A landscape with many peaks, sampled at points; each row gives a point and its height.
From any point a climber steps to the highest of the 2 points nearest to it. It stops when none of these is higher. Distance is the straight distance between rows; heights are no part of it.
bodas: [117 127 132 116 134 109  90 141 129 155 110 113 145  82 116 119 143 101
  91 121]  h=383
Ziko: [177 160  93 109 133 153 189  93  98  85 139 129 155 152 113 123 142 113
 155 123]  h=526
Batiz: [155 153 169 119 125 184 116 124 135 121 137 152 132  98 149  97 115 109
  98 127]  h=507
Tula: [128 124 120  86 128 149 144  95 118 116 125 146 161 159 127 120 117 124
 118 152]  h=562
viv: [164 150  97  58  81 169 136  93 104 131 137 131 197 134 122 142 118 124
 132 164]  h=470
vufi: [ 97  96 124 166  97   4 104 167 135 145 142  99 111 111 164 174 136 116
 191 136]  h=111
vura: [145 175 124  98 122 155 125 127 129 143 134 156 119 112 130  89 125 155
 136 127]  h=18
Kot: [ 69 119 148 190 127 118 129 125 137 166 136 158 130 143 158 129 129 151
 157 123]  h=274
Kuf: [ 80  96 130 144  98  94 100 134 168 146 139 153 118 101 143 138 124 135
 167 102]  h=321
Kede: [ 91 111 106 138 174  72  92 169 119 140  98  67 131 112 141 106 119 113
 133 115]  h=432
rab: [112 117 145 154 119 154 131 131 148 120 148 145 160 111 139 116 139 114
 171 113]  h=553
gokon: [138 138 106 116 148 160 127 139 105 104 104 131 129 134  98 126 133 125
 111 124]  h=282
Fomo: [193 173 106  80 101 170 190  79  85 114 141 121 169 158 139 126 126 134
 134 163]  h=569
kerim: [105 156 124 141  95 155 104 148 119 129 111 169 109 145 118 127 116 143
 114 123]  h=398
nadi: [131 110 160 171 157 119 133 126 167 130 132 113  97 114 150 112 119 153
 127 126]  h=241
sav: [112 116 167 147 152 112 105 165 164 149 145 112  99  84 156 110 126 154
 141 119]  h=215
roz: [154 145 111  83  86 181 162  88  93 130 149 129 210 174 127 152 112 137
 170 146]  h=511
tiza: [133 152 105 180 162 113 143 120 149 138 125 130 122 122 145 105 136 180
 130 134]  h=48
Fil: [127 146 132 215 132 110 147 126 156 140 140 131  90 143 139 133 132 173
 151 129]  h=62
kono: [ 81  74 143 158 101  30 111 173 148 159 128  92  73 112 193 168 125 134
 183 111]  h=123
funi: [ 83  89 179 176 139  88 106 163 178 168 141 104  78 128 173 150 117 178
 166 120]  h=235
Benak: [ 81 101 118 149  94 112 122  99 169 155 130 158 121 138 117 148 136 155
 172 103]  h=344
segan: [201 168 130 113 113 178 213  61 103 101 126 153 123 159 124 137 137 121
 122 124]  h=571
Giduv: [155 182 130 104 120 154 137 131  93 100 141 140 142 153 132 114 138 105
 127 137]  h=623
givus: [148 117 130  63 155 157 137 119  93 114 118 106 177 121 127 112 124  93
  86 143]  h=421
vit: [180 157 138  70  87 182 158 116  78 117 134 141 155 177 124 161  97 141
 106 159]  h=654
gutif: [124 115 100 120 135 106 142  86 131 131 126 135 166 142 120 116 134 155
 122 135]  h=510
kufo: [101  97 137 125 154  89 103 174 152 128 127  99 103  95 126 124 139 153
 157 104]  h=188
riv: [107  97  87 125 147 105 107 122 121 138  89 117 166 131 120 111 125 135
 119 148]  h=463
Deme: [115 157 120 179 111 159 142 118 103 151 144 151 142 186  92 146 141 148
 157  91]  h=404
tob: [ 69 112 121 152 126  62  89 153 173 150 126 109  73 149 128 139 125 140
 114 127]  h=121
Datig: [165 149 120 147 140 129 130 121 147 117 142 133 125  79 118 120 144 127
 106 147]  h=544
pozu: [ 70  76 137 137 105  17  79 183 133 162 102  82  80 102 168 159 133 113
 148 106]  h=136
buf: [154 142 128 126 157 118 155  89 139  99 138 138  89 147 111 118 127 133
  89 134]  h=484
Sonek: [100 103  86 126 119 119  93 157 126 150  99 136 151  96 114 132 126 122
 111 140]  h=422
Zam: [168 142  96  32  89 174 113 128  84 125 128 106 202 111 130 137 128  96
 116 171]  h=427
fup: [ 92 110  86 130 161  76  98 148 114 119 109 100 142 151 120 108 110 113
 168 114]  h=407
zaf: [109 104 120 173 149  93 117 162 142 118 127 114 151 122 139 135 143 120
 161 117]  h=482
pade: [156 124 151 135 164 105 124 145 146 142 109 101 113  78 139 107 128 134
  73 136]  h=314
nalu: [119 109 118 133 172 107 120 120 143 113 102  92  88 141 113 122 127 151
  90 125]  h=240
mise: [162 162  93 104 114 145 158 105  90 118 145 134 145 195  87 142 115 127
 128 147]  h=494
gega: [168 142 123 101 151 163 167 113  82  85 114 122 185 123 140 121 138  93
  99 148]  h=455
lilag: [ 84 114 171 184 119  91 126 156 158 153 152 136 105 139 175 137 125 145
 164 113]  h=258
Dodid: [129 127 155 130 146 115  92 156 146 128 159 106 160  64 141 108 148  84
 125 136]  h=179
rabi: [144 138 134  71 105 184 102 134 123 109 143 135 175 103 122 119 135  78
 135 122]  h=457
sibol: [113 135 140 143 138  79 103 134 157 119 167 128 122 111 127 126 139  98
 114 136]  h=319
venu: [179 132 135  37 106 169 171  80  90  88 129 120 162 145 140 143 113  81
  75 174]  h=483
Fadi: [139 140 138 109 107 200 138 105  92 123 136 158 151 179 111 156  94 129
  96 139]  h=717
Zas: [120 122  97 121 124 163 129 104 128 123 112 145 121 163  92 133 127 171
 141 105]  h=340
Pani: [140 156 126 143 124 157 144 121 114 102 155 151  97 179  90 130 128 129
 137 102]  h=453
Rel: [137 137 141 153 123 163 136 139 131 139 113 156 109 123 124 119 118 140
  96 137]  h=366
Rek: [198 158 119  88 101 175 219  95  78  89 112 140 137 137 138 136 128 131
 103 163]  h=588
Sisez: [152 152 135 134 147 146 183  89 102  97 113 157  96 168 129 134 113 127
  75 127]  h=521
zadit: [169 148 107 108 143 129 140 123 115  99 126 108 139 102 110 118 140  72
  86 147]  h=452
fuf: [ 85  86 120 159 147  64  95 182 125 142 115  91 142  97 137 141 136 109
 150 115]  h=458
duki: [115 128 123 148 140 163 145 101 119 104 138 143 156 185 108 149 136 107
 127 125]  h=598
Mibob: [111 138 130 146 120 127  77 179 139 133 111 121  82  98 134 112 119 144
 126 103]  h=157
sol: [125 142 115 126 160 118 112 153 122 108 126 111 116 128 108 106 130 128
 134 117]  h=259
Rabil: [105 116 107 126 118 110 118 113 123 117 146 134 184 145 126 124 129  86
 176 117]  h=325
toba: [157 161 128 123 142 144 156 107 122 133 115 139 134 131 124  96 133 183
 140 118]  h=27
mokur: [160 132 113 116 134 188 149 116 123 117 106 144  92 144  99 132 131 162
 110 118]  h=309
peruk: [127 183 117 155 115 174 122 136  96 131 141 160 120 158 110 132 127 135
 144 121]  h=428
vel: [ 98 108 124 143 117 158 138  99 149 137 120 153 127 146  99 126 137 164
 182  86]  h=371
mubis: [129 107 140 126 132 150  93 141 148 152 102 116  88  73 107 116 118 144
  62 125]  h=273
dar: [137 139 156 164 115 160 161  73 141 133 152 160 127 168 111 121 134 153
 139 120]  h=431
Sozo: [175 149 141  41 123 167 149 106  99 109 131 110 177 111 128 113 131  62
  74 148]  h=454
luzo: [186 133 136  86 137 160 171 109  78 110  90 134 143 113 145 101 127 122
  83 135]  h=486
Rudav: [108 121 129 145 146 107 123 116 148 109 164 133 167 137 118 123 134  91
 130 143]  h=307
Doro: [172 168  99  82 120 175 155 100  93 117 153 115 201 177 135 113 125 105
 151 146]  h=546
pofi: [113  84 137 161 140  54  96 164 177 178 141 104 106  69 145 151 141 144
 137 155]  h=186
Laget: [ 78 121 119 128 118 121 105 121 121 129 120 154 149 154 110 137 124 122
 171 118]  h=343
naz: [ 70  95 121 161 118  53 110 132 174 157 144 105  89 150 139 161 121 150
 163 112]  h=106
duso: [128 158 102 163 135 144 157 135 129 152 109 145 125 160 134 119 134 170
 133 118]  h=36
tiva: [119 114 174 142 123 109  96 171 168 152 149 128 131  58 155 118 145 113
 153 129]  h=195
miza: [146 136 139  56 129 148 152  81  84  98 120 125 152 173 124 122 107 112
  93 166]  h=516
nela: [165 116 139 144 152 144 174 112 144 110 108 136 126  91 134 111 139 119
  83 143]  h=609
Vunop: [120 126 137 114 149 139  97 149 143 123  93 111  51 110  95 124 125 130
  78 107]  h=224
vut: [123 116 111 125 104 186 147 103  99 113 126 152 162 186  88 172 126 127
 123 144]  h=651
gam: [ 80 108 143 157 106 125 107 138 144 151  99 154 153 109 155 128 118 154
 154 114]  h=295
fefe: [126  99 130 201 149  93 141 137 172 132 159 106 106 130 139 159 145 168
 153 131]  h=76
rovel: [ 73  75 147 109 111  40  76 160 137 155 124 111  86  92 131 144 132 101
 152  94]  h=149
Bam: [123 149 149 110 109 173  98 140 137 125 146 162 162  96 152 119 131  98
 126 137]  h=451
fonak: [153 154 153  80 119 177 127 122 110 104 146 153 128 128 114 108 118 106
  94 138]  h=570
rume: [ 69 104 127 167  79  91 103 152 135 148 112 144  83 133 129 146 119 149
 170  96]  h=297
pir: [101 108 128 201 116  65 127 142 168 168 153 106  80 145 157 168 142 177
 168 126]  h=91
biv: [ 98 116 125 178 152 143 133 135 136 119 122 129 133 136 135 131 133 133
 179 109]  h=513
sel: [102  78 137 112 145  54  84 168 160 164 118  75  91  83 126 118 144 121
 149 110]  h=166
Kedog: [163 143 137 134 132 132 158  84 164 115 162 161 112 129 105 116 136 140
 130 135]  h=456
zaba: [113 156 113  98 129  90 102 148 111 128 142 115 159 127 134  96 132  93
 150 123]  h=540
fud: [102 122 138 170 119  95  91 151 180 151 140 122  49 119 135 150 112 148
 104 128]  h=139
luma: [ 81 119 134 138 117  60  85 162 138 139 148 134 138 109 138 140 137  69
 137 137]  h=339
vep: [184 152 159 109 121 175 196  79 104  93 115 173  88 143 130 132 113 131
  93 143]  h=550
nopa: [195 133 146  95 111 201 161 104  90 122 101 158 128  93 141 110 120 146
 100 144]  h=448
mobom: [129  97 133 164 143  86  87 164 176 144 140 101  82  80 120 149 130 135
  94 141]  h=163
lobi: [133 116 131 148 178 100 139 153 147 129 118  76  89 109 150 122 128 152
  95 133]  h=277
muzi: [102  84 168 155 122  62  88 180 173 189 145  92  81 111 174 152 124 165
 135 144]  h=210
vageg: [126 155 125 109 134 140 126 142  96 116 132 127 174 152 140 101 130 123
 155 123]  h=579
Sufug: [150 145 116 120 121 180 149  91 117  91 151 151 166 155 104 130 148 109
 159 128]  h=551
venek: [168 111 146  96 161 155 155 111 110 126  95 128 136  75 127 103 135 117
  58 122]  h=541
lon: [117 120 160 176 129 175 145  98 155 151 133 149 111 163 128 124 122 162
 161  93]  h=403
rif: [132 131 119 114 128 177 126 133 145  91 151 132 162 101 125 109 133  94
 162 106]  h=508
mubun: [185 149  91  91 135 147 184 101  81  87 128 128 144 171  94 139 122 102
 101 144]  h=509
Libi: [ 62  95 128 116 118  72 108 119 127 132 112 146 151 142 135 130 122 114
 196  91]  h=363
Nul: [183 143 142  36  89 181 147 128  72 113 131 125 163 126 120 166  88 128
  91 172]  h=615
ganis: [ 95 129 131 116 129  77  59 169 126 156 125 120 126  85 122 114 134  87
 128 127]  h=356
nimon: [158 174 130 143 114 163 167  88  89 118 139 150 123 195 101 142 129 134
 134 128]  h=478
Bopa: [ 70  86  98 137 130  64 107 134 128 141 102 111 131 156 144 123 124 143
 175 106]  h=384
davu: [159 156 140 120 150 127 103 141 129 159 126 108 134  68 121  95 147 107
  73 136]  h=349
ziliv: [131 121 135 165 135 139 107 148 143 147 109 139  83 102 132 130 108 160
  71 140]  h=326
bezu: [ 87 107 117 127 127 123  76 164 144 145 105  97  70 105 105 127 133 131
 105  96]  h=187
tabe: [102 122 112 153 148 117 119 141 147 116 120 115  85 152 108 136 123 151
 131 106]  h=234
visup: [186 147 101 101 138 155 183  98 103  75 113 130 133 116 121 130 140  83
  98 150]  h=487

Where does a climber stop that starts at each point below?
toba | vel
Rudav | rab
lon | Rek
fud | vel

Call two points neighbours if one is among the 2 nearest of the other. Go from one point of each pair to the other, from neighbour to neighbour, staying as high as possible. Name the lowest point that can't be avoided.
rab, bodas | Rudav
Fadi, Tula | venu
rab, Giduv | Bam
